The views of a scene show one set of named points, each view turned or mirrored, and shifted as a whole, with a little noise and some points left out.

Scene 1
View 1
j277: [-1.03  1.05  0.28  1.15  0.23 -1.50 -0.18  3.28 -0.54  0.15 -0.10 -1.25
 -1.64 -1.59  1.55  0.32  0.46 -0.26  1.86 -1.98  1.18 -0.38  0.72  0.77
  0.19]
j781: [-0.98  1.01 -0.22 -0.69  1.34  1.71  0.45 -0.88  0.78  3.29  0.99 -0.65
  0.17  2.23  1.92 -1.33 -0.02  1.14 -1.06 -0.93 -0.38  1.46 -0.44 -0.47
 -1.92]
j635: [ 2.19 -1.34 -2.45  1.68  1.28  0.22  0.17  0.12 -1.29  3.01 -0.41  2.42
 -2.08  0.62 -0.87 -0.58  0.52 -1.04  1.74 -0.28 -0.31 -0.93  3.36 -0.87
  0.13]
j741: [-0.61  0.26 -0.16 -1.67  2.37  2.15  0.77 -0.64  0.39  0.68  2.27  1.29
  0.67  1.16 -0.26  2.08 -1.06 -1.49 -2.39  0.75 -1.61  1.28  0.46 -2.21
  0.93]
j84: [-0.64  1.20  0.57 -0.42  0.86  0.72  0.33  0.35  0.25  2.35  1.52 -0.10
 -0.64 -0.21  2.30 -0.52 -0.48  0.33 -0.01 -0.46  0.30  1.64  0.19 -0.22
 -0.84]
j70: [-1.13  0.23 -1.51  0.74  1.93 -0.01  0.08  1.67 -0.24  0.17 -0.78 -0.74
 -0.30  1.91 -0.77  0.75  1.13 -0.63 -0.23 -2.04 -0.70 -1.17  0.51 -0.59
 -0.21]
j763: [-0.89 -0.10 -1.49  0.03  2.18  0.70  0.25  1.17 -0.29 -0.03  0.01 -0.03
  0.24  1.76 -1.27  1.51  0.53 -1.25 -0.97 -1.22 -1.29 -0.81  0.76 -1.39
  0.46]
j256: [-2.29  1.62  0.21  0.36  1.02 -0.44  0.00  2.31  0.43  0.64 -0.36 -2.60
 -0.19  0.84  1.78 -0.50  1.01  0.82  0.14 -2.72  0.46 -0.06 -0.81  0.71
 -1.17]
j776: [-2.45  1.64  0.36 -1.01  1.66  1.10  0.43  0.70  1.08  1.02  0.65 -2.06
  1.06  1.92  1.65 -0.07  0.40  0.80 -1.63 -1.82 -0.49  0.95 -1.51 -0.22
 -1.29]
j39: [ 1.31 -0.24 -1.00 -0.39  1.52  2.47  0.71 -2.78  0.19  5.31  1.60  2.32
 -0.81  1.78  1.27 -1.54 -0.80  0.49 -0.52  0.93 -0.79  1.95  1.53 -1.39
 -1.42]
j715: [ 0.97 -0.63 -1.83  0.85  1.51  0.47  0.06  0.28 -0.61  2.07  0.03  1.41
 -1.29  1.08 -0.63  0.06  0.38 -0.90  0.59 -0.56 -0.74 -0.59  2.11 -1.09
 -0.08]
j184: [-0.99  0.69  0.51 -0.61  1.46  0.41  0.33  1.69 -0.17 -0.76  1.83  0.34
 -0.25 -1.24  0.32  2.41 -0.73 -1.62 -0.68 -0.14 -0.43  0.53  0.73 -1.26
  1.67]
j248: [-1.39  0.36 -0.95  0.60  1.67 -0.55 -0.02  2.74 -0.41 -0.93 -0.67 -1.10
 -0.29  0.81 -0.58  1.49  1.02 -1.14 -0.04 -2.16 -0.54 -1.35  0.48 -0.37
  0.58]
j918: [ 1.05 -0.28 -0.82  0.72  0.74  0.25  0.12  0.39 -0.79  2.63  0.77  1.50
 -1.82 -0.68  0.99 -0.29 -0.35 -0.65  1.35 -0.05  0.33  0.45  2.01 -0.45
 -0.05]
j602: [ 0.80 -0.70 -1.22  0.68  1.58 -0.30  0.09  1.79 -1.24 -0.69  0.74  1.98
 -1.23 -1.19 -1.31  2.48 -0.20 -2.71  0.72  0.19 -0.64 -1.01  2.63 -1.44
  2.13]
View 2
j277: [ 0.75 -1.94  2.66  0.42  0.88 -1.86 -1.94  1.16  0.43 -2.39  1.60 -0.50
 -1.72  1.73  0.16 -0.75  1.74  2.05 -1.96  0.29  1.30  0.39  3.55  0.13
 -0.89]
j715: [-0.45  0.61 -0.24 -0.64 -0.08  1.14 -0.44 -0.17  0.08 -1.05 -0.85  0.55
 -0.88  0.93 -0.88  0.71 -0.99  0.44 -2.69  1.14  1.04  0.91  1.26  0.09
  1.13]
j918: [-0.37  0.26  1.49 -0.88  0.86 -0.46  0.04  0.42  0.64 -1.41  0.38  0.15
  0.03  0.78 -1.33  0.92 -0.43  0.84 -2.97  1.15  0.25  0.70  2.40  0.43
  1.99]
j256: [ 0.24 -2.55  0.71 -0.35  0.60  0.08 -1.34  1.61  0.32 -1.16  0.75 -0.16
 -3.71  1.82 -0.84 -2.09  2.98  1.41 -0.92 -1.39  0.18  0.90  3.56  1.13
 -0.93]
j602: [ 0.79  0.70  1.52  0.19  1.04 -0.51 -1.92 -0.56 -1.12 -1.06 -0.31  0.18
  1.69  0.94  0.21  0.49 -1.58  0.87 -2.32  2.37  1.70  0.01 -0.38 -1.08
 -0.99]
j635: [-0.61  1.39  0.04 -0.62 -0.47  1.07 -0.06 -0.42  0.58 -1.97 -0.73  0.31
 -0.68  0.82 -0.59  2.10 -2.09  0.79 -3.87  1.94  1.65  0.85  1.68 -0.04
  2.18]
j781: [-0.94 -1.26 -0.32 -2.10  0.97  1.34  0.82  1.12  0.39  0.60 -0.07  0.60
 -2.41  0.93 -2.84 -1.38  1.83  0.00 -1.26 -1.60 -1.84  1.34  2.72  1.86
  2.00]
j741: [-0.06 -0.11  0.00 -1.88  2.16  1.10 -0.39 -0.06 -1.88  2.11 -0.70  1.13
  1.37  0.53 -2.21 -1.66 -0.29 -0.71 -0.63 -0.07 -1.49  0.49 -1.20  0.37
  0.06]
j84: [-0.34 -1.53  1.71 -1.40  1.73 -0.55  0.31  1.21  0.34 -0.26  1.00  0.24
 -0.70  0.88 -2.18 -1.03  1.55  0.63 -1.58 -0.57 -1.33  0.69  2.80  1.20
  1.53]
j776: [-0.10 -2.51  0.02 -1.44  1.20  0.91 -0.71  1.48 -0.53  0.83  0.28  0.46
 -2.81  1.50 -2.07 -2.93  3.01  0.26 -0.22 -2.08 -1.27  1.00  2.18  1.51
 -0.43]
j70: [ 0.18 -0.80 -0.55 -0.16 -0.13  1.34 -1.84  0.35 -0.65 -0.71 -0.61  0.39
 -2.56  1.71 -0.22 -1.22  0.58  0.74 -1.47 -0.23  1.36  0.84  1.18  0.04
 -1.26]
j763: [ 0.28 -0.29 -0.64 -0.38  0.39  1.53 -1.69 -0.11 -1.32  0.13 -0.86  0.66
 -1.24  1.38 -0.59 -1.23 -0.05  0.33 -1.19  0.20  0.76  0.86  0.00 -0.07
 -1.41]
j184: [ 0.93 -1.32  1.84 -0.55  2.25 -1.06 -1.86  0.54 -1.53  0.47  0.74  0.29
  0.99  1.18 -0.95 -1.93  1.00  0.57 -0.60  0.37 -0.34  0.12  0.24  0.08
 -1.56]
View 3
j248: [ 0.97 -1.12  1.07 -1.05  1.61  2.23 -0.68 -0.49 -1.34  1.68  0.03  1.19
  1.53  0.69 -1.10 -0.48 -3.48  0.18  1.86  0.68 -1.74 -1.28  1.58  1.02
 -1.80]
j256: [ 3.18 -2.04 -0.38  0.34  0.77  2.97 -1.62  0.58 -2.53  2.25  0.49  0.62
  0.02 -2.08 -1.25 -1.81 -1.26 -0.49  3.37 -0.04 -1.83 -0.47  0.48  1.32
 -2.48]
j184: [-0.40  0.38  0.17  0.68  1.61  2.17  0.26  0.07 -1.68  1.03 -0.75  3.08
  1.63 -0.99  1.04  0.53 -1.66  1.40  1.59  1.23  0.65  0.36  1.45  1.34
 -0.70]
j70: [ 1.36 -0.87  1.06 -0.68  1.15  2.69 -1.16 -0.50 -1.26  1.35 -0.07  0.63
  1.66  0.48 -1.64 -1.30 -2.77 -0.01  1.55  0.36 -2.14 -0.88  1.00  1.15
 -1.71]
j39: [ 0.17  1.70  0.95  1.42 -2.09  3.09 -1.73 -2.33 -0.68 -1.59 -1.08 -2.28
  2.43 -2.46 -1.56  0.02  2.55  1.16 -1.19 -0.22 -1.33  2.21 -0.39 -0.31
 -0.37]
j776: [ 3.09 -0.30 -0.72  1.68  0.39  4.16 -1.73  1.83 -3.20  1.55 -0.71  1.74
  1.22 -2.23 -1.10 -3.30 -0.47 -0.40  2.78 -0.02 -1.68  0.79 -0.81  1.81
 -1.55]
j635: [-0.48 -0.61  1.92 -1.10 -0.48  1.33 -0.99 -3.65  0.40 -0.30  0.20 -2.36
  1.70 -0.07 -1.56  2.19 -0.96  1.13 -0.63  0.40 -1.31 -0.40  2.01 -0.54
 -1.43]
j763: [ 0.39  0.31  1.30 -0.30  1.34  2.85 -0.73 -0.32 -1.02  0.85 -0.78  1.36
  2.62  0.88 -1.18 -1.06 -2.65  0.46  1.10  0.69 -1.64 -0.36  1.01  1.18
 -1.07]
j84: [ 1.45 -0.34 -0.41  1.50 -0.40  2.74 -1.19 -0.41 -2.09  0.63 -0.29  0.34
  0.55 -3.19 -0.08 -0.13  0.89  0.73  1.67  0.21 -0.07  1.27  0.39  0.74
 -1.44]
j277: [ 1.88 -2.88 -0.30 -0.20  1.00  1.46 -0.62 -0.49 -2.12  2.45  1.12  0.62
 -0.95 -2.28 -0.01  1.11 -1.69  0.36  3.17  0.67 -0.14 -1.02  2.05  0.78
 -2.71]
j602: [-1.59 -0.09  1.50 -0.82  1.61  1.11  0.48 -1.88 -0.31  0.63 -0.31  1.69
  1.81  0.72  0.54  2.45 -2.91  1.58  0.43  1.39  0.40 -0.58  2.79  0.54
 -0.93]
j781: [ 2.29  0.36  0.11  1.65 -1.09  3.74 -1.93 -0.25 -1.93 -0.02 -0.75 -0.77
  1.64 -2.68 -1.63 -2.10  1.18  0.15  0.98 -0.27 -1.91  1.49 -0.69  0.74
 -1.16]
View 4
j277: [ 0.46 -0.50  1.34  2.58 -1.69 -1.70 -0.79 -1.48 -1.62 -1.87 -0.61 -1.28
 -0.33 -0.91 -2.88  0.72  0.00  1.48  2.45 -0.33  0.85 -1.16 -0.17 -2.09
  2.00]
j715: [-0.64 -0.59  0.53  1.42  0.67 -1.46  1.52 -2.65  0.50 -0.68 -0.50 -1.10
 -0.02  0.00  0.52 -0.74 -0.93 -0.80  0.51  0.06 -1.56 -1.07 -0.71  1.19
  0.11]
j635: [-0.63 -0.35  0.29  1.42  1.10 -1.29  1.76 -3.89  0.70 -0.62 -1.28 -2.00
 -0.81  0.11  0.81 -0.85 -2.32 -1.33  1.52  0.56 -2.07 -2.35 -0.66  1.59
 -0.11]
j256: [-0.23 -1.13  0.81  2.40 -1.36 -1.10 -1.34 -0.82 -2.12 -2.00  0.29 -0.16
 -0.92 -0.52 -2.30  1.05  1.37  2.33  0.00 -1.69  0.96  0.58  0.72 -2.32
  1.74]
j776: [-0.74 -1.59  0.15  1.34 -0.32 -1.50 -1.21  0.31 -1.06 -2.04  0.74  0.38
 -0.35  0.39 -0.85  0.35  2.09  1.64 -2.75 -1.77  0.09  2.17  1.35 -1.18
  0.64]
j918: [-0.31 -0.33  0.25  1.11  0.87 -2.41  0.00 -2.05  0.49 -2.11 -1.85 -2.08
 -0.86  0.63 -0.58 -0.57 -1.81 -0.25  1.09  1.18 -1.31 -1.59  0.53  0.28
  0.54]
j763: [-0.71 -1.27  1.07  1.74 -0.59 -1.23  1.84 -1.61 -0.21  0.08  1.19  0.32
  1.40 -0.60  0.27 -0.27  1.33 -0.34 -0.32 -1.28 -0.73  0.49 -1.29  0.70
  0.41]
j248: [-0.19 -1.19  1.49  2.41 -1.66 -0.82  1.20 -1.88 -1.22 -0.07  1.27  0.15
  0.91 -1.30 -1.13  0.47  1.21  0.38  1.10 -1.67  0.08 -0.07 -1.27 -0.44
  1.14]
j84: [-0.20 -0.98  0.09  0.96  0.16 -2.84 -1.09  0.07 -0.01 -2.78 -1.06 -1.19
 -0.17  0.79 -1.37 -0.37  0.11  0.88 -0.89  0.53 -0.26  0.56  1.23 -0.69
  0.74]
j741: [-0.23 -1.59  0.57  0.21  0.18 -3.53  1.70  0.73  1.43 -0.90  0.70  0.19
  3.01  0.51  0.60 -1.21  1.63 -0.96 -2.01  0.45 -1.23  1.64 -0.74  1.60
 -0.11]
j602: [ 0.46 -0.72  1.69  1.75 -1.13 -2.73  2.81 -1.78  0.74  0.12  0.11 -0.97
  2.78 -0.92 -0.82 -0.72 -0.42 -1.53  2.73  0.84 -1.05 -1.47 -2.50  1.21
  0.96]
j781: [-1.14 -1.28 -0.54  0.66  1.19 -1.76 -1.14 -0.50 -0.11 -2.62 -0.50 -0.51
 -1.28  1.22  0.08 -0.26  0.81  1.02 -2.91 -0.61 -0.91  1.40  1.95 -0.24
  0.01]
j184: [ 0.68 -1.25  1.41  1.29 -1.49 -3.56  1.13  0.62  0.28 -1.07  0.50 -0.19
  2.94 -0.42 -1.63 -0.57  1.18 -0.18  0.68  0.62 -0.08  0.58 -1.25  0.01
  1.26]
j39: [-1.03 -0.86 -1.18 -0.41  2.79 -2.67 -0.18 -1.27  1.81 -2.56 -1.93 -1.61
 -0.85  2.05  1.53 -1.55 -1.30 -0.83 -2.67  1.35 -2.43  0.32  1.65  1.58
 -0.94]
View 5
j763: [-0.67 -1.28 -1.78 -0.69 -2.14  2.59 -1.74 -0.07 -0.11  0.89 -0.28  1.85
  0.48 -1.65 -0.22 -0.51  0.72  0.81  0.40  0.90 -1.16  0.18 -0.46  0.75
  1.71]
j918: [-1.53 -0.40 -0.88 -1.67 -0.40 -0.49  0.87  0.25 -0.66 -1.35  0.74 -0.96
  0.71  1.03  1.09 -0.64  0.52 -0.91  0.20  0.06 -0.58  0.29  0.08  0.75
  1.12]
j184: [ 0.19 -0.28 -0.37 -0.45 -2.64  0.88 -0.76 -0.38  0.83 -0.50 -2.23  0.56
  2.20 -0.97  0.90 -0.74  0.85  1.07  1.10 -0.48  0.56  0.42 -0.62  1.98
  2.61]
j635: [-3.07 -1.61 -2.31 -2.27 -0.26  1.23  0.40  1.13 -1.24 -1.08  2.39 -0.04
 -0.28  1.85  1.05  0.20 -0.38 -1.89 -0.22  0.71 -1.34  0.79 -0.32  0.36
  1.42]
j741: [-1.11 -0.74  0.30 -0.43 -2.77  2.33 -1.77 -1.04  0.51  0.86  0.11  0.84
  3.59 -1.05 -0.60 -1.32  1.21 -0.05  1.94 -0.93 -0.09 -1.31 -2.19  2.19
  1.91]
j84: [ 0.25  0.52  0.53 -1.22 -0.06 -2.04  0.77 -1.16 -0.31 -0.72 -0.05 -1.42
  1.66 -1.01  0.26 -2.10  2.04  0.24  0.36  0.11 -0.87 -1.30  0.38  0.75
 -0.44]
j39: [-2.55 -0.62  1.05 -1.83  0.01  0.03  0.35 -1.33 -1.04  0.33  3.83 -1.54
  3.27  0.54 -0.92 -2.20  1.83 -2.26  1.39 -0.78 -1.26 -2.77 -2.05  1.08
 -0.62]
j715: [-2.09 -1.39 -1.81 -1.68 -0.90  1.42 -0.24  0.53 -0.77 -0.26  1.39  0.36
  0.23  0.42  0.39 -0.27  0.22 -0.85  0.12  0.81 -1.17  0.29 -0.43  0.40
  1.26]
j248: [ 0.49 -0.82 -2.35 -0.69 -1.96  1.46 -1.21  0.28  0.03  0.10 -1.89  1.79
 -0.66 -2.01  0.67 -0.38  0.76  1.79 -0.19  1.36 -1.23  1.18  0.87  0.41
  1.77]
j277: [ 1.27  0.32 -1.47 -1.23 -0.55 -1.73  0.79  0.08 -0.14 -1.37 -2.67 -0.33
 -0.76 -1.14  1.69 -0.56  1.08  1.55 -0.73  1.20 -0.75  1.44  2.11  0.34
  1.09]
j256: [ 1.61  0.28 -1.09 -0.82 -0.48 -1.03 -0.31 -0.75 -0.43  0.23 -1.47  0.36
 -0.57 -3.34  0.23 -1.72  2.18  2.15 -0.77  1.57 -1.92 -0.36  1.79 -0.28
 -0.35]
j602: [-1.47 -1.15 -2.03 -1.09 -2.56  2.16 -0.55  1.07  0.25 -1.18 -1.41  0.98
  0.90  0.88  1.64  0.76 -0.69 -0.13  0.52 -0.13  0.47  1.89 -0.54  1.55
  3.61]
j70: [-0.18 -1.09 -2.22 -0.98 -1.37  1.65 -1.24  0.12 -0.47  0.48 -0.45  1.62
 -0.55 -2.08  0.03 -0.68  1.03  1.14 -0.31  1.55 -1.86  0.36  0.47 -0.11
  0.92]
j781: [-0.22 -0.07  0.43 -1.35 -0.05 -0.57 -0.31 -1.40 -0.69  0.94  1.74 -0.45
  1.65 -2.12 -1.23 -2.48  2.59  0.22  0.44  0.50 -1.88 -2.46 -0.47  0.42
 -1.25]
View 6
j776: [-0.13  2.52 -0.50  0.55  2.61  1.88 -1.11 -1.77  0.19  1.36  1.51  0.33
  0.17 -1.44 -2.29  1.84 -0.02 -2.55 -0.58 -0.90 -1.51  0.97  2.19  0.83
  0.25]
j763: [ 1.70  1.02 -0.27  0.19  2.33 -0.52  0.02 -0.64 -1.03  0.10 -0.54 -0.45
 -0.65 -1.12 -0.33  0.91  1.70 -1.06  2.30 -0.86  0.02  0.40  0.24  0.39
 -0.29]
j918: [-1.40 -0.06 -1.82 -1.32  0.10 -1.07  0.70 -1.00  0.10 -1.24 -0.04 -0.99
 -1.23  0.88 -0.29 -0.23  0.66  1.11 -0.26 -0.95  0.91  1.32  1.49  1.59
 -1.24]
j256: [-0.43  0.99  0.25 -0.21  1.74  1.06 -0.12 -2.48  0.74  1.89 -0.54  0.75
 -0.92 -1.50 -2.46  1.56  0.76 -2.36 -1.98 -0.13 -1.02 -0.18  2.83  0.86
 -0.47]
j70: [ 1.48  0.43  0.05 -0.25  2.25 -0.16  0.60 -1.19 -0.70  0.83 -1.18 -0.28
 -0.92 -1.28 -1.17  1.02  1.48 -1.55  1.01 -0.23 -0.01 -0.44  1.15  0.42
 -1.09]
j635: [-0.07 -0.81 -2.23 -2.19  0.18 -1.67  2.21 -0.11 -0.99 -1.84 -1.02 -1.79
 -0.97  0.95 -0.61 -0.71  1.06  1.47  1.45 -0.17  2.16  0.59  0.96  1.34
 -2.74]
j602: [ 0.95 -0.80 -0.15 -0.53  0.68 -2.84  0.13 -0.90 -0.46 -1.17 -1.79 -0.50
 -2.46  0.25  2.23 -0.52  2.73  1.19  2.14 -1.68  0.59  1.09 -0.54  0.79
  0.09]
j715: [ 0.57  0.17 -1.82 -1.34  1.03 -1.24  1.36 -0.06 -1.13 -1.50 -0.50 -1.56
 -0.64  0.43 -0.32 -0.16  0.99  0.75  2.17 -0.49  1.71  1.02  0.63  0.99
 -1.78]
j84: [-2.01  1.42 -1.53 -0.51  0.67  0.58 -0.81 -1.61  0.66 -0.12  1.41 -0.14
 -0.58  0.06 -1.20  0.76  0.03 -0.24 -1.35 -1.33 -0.55  1.80  2.15  1.46
 -0.11]
j39: [-1.55  2.02 -4.21 -1.40  0.81  0.81  0.51  0.26 -0.84 -2.27  3.04 -2.09
  1.20  1.32 -2.11  0.15 -1.47  1.15  1.22 -1.14  1.41  2.85  1.61  1.66
 -1.80]
j741: [ 0.52  2.38 -1.03  1.20  2.23 -0.37 -2.05 -0.18 -0.86 -1.04  2.07 -0.72
 -0.53 -0.05  1.23  0.67  1.04 -0.05  3.07 -2.66 -0.77  2.88 -0.56  0.71
  1.50]
j248: [ 1.36  0.27  0.89 -0.09  2.01 -0.71  0.24 -1.68 -0.14  1.11 -1.87  0.18
 -1.56 -1.55 -0.40  0.87  2.25 -1.59  0.65 -0.56 -0.57 -0.46  0.92  0.56
 -0.18]
j781: [-1.03  2.39 -2.25 -0.42  1.75  1.86 -0.23 -0.97 -0.21  0.06  2.31 -0.71
  0.71 -0.28 -2.83  1.25 -0.81 -1.24 -0.30 -0.77 -0.24  1.64  2.48  1.27
 -0.99]

Which points are out of place in each view (at most two, in the order of its rows)? Write none if all are in place.
view 1 -> none
view 2 -> j184
view 3 -> j248, j776
view 4 -> j256, j918
view 5 -> j84, j39
view 6 -> j715, j741
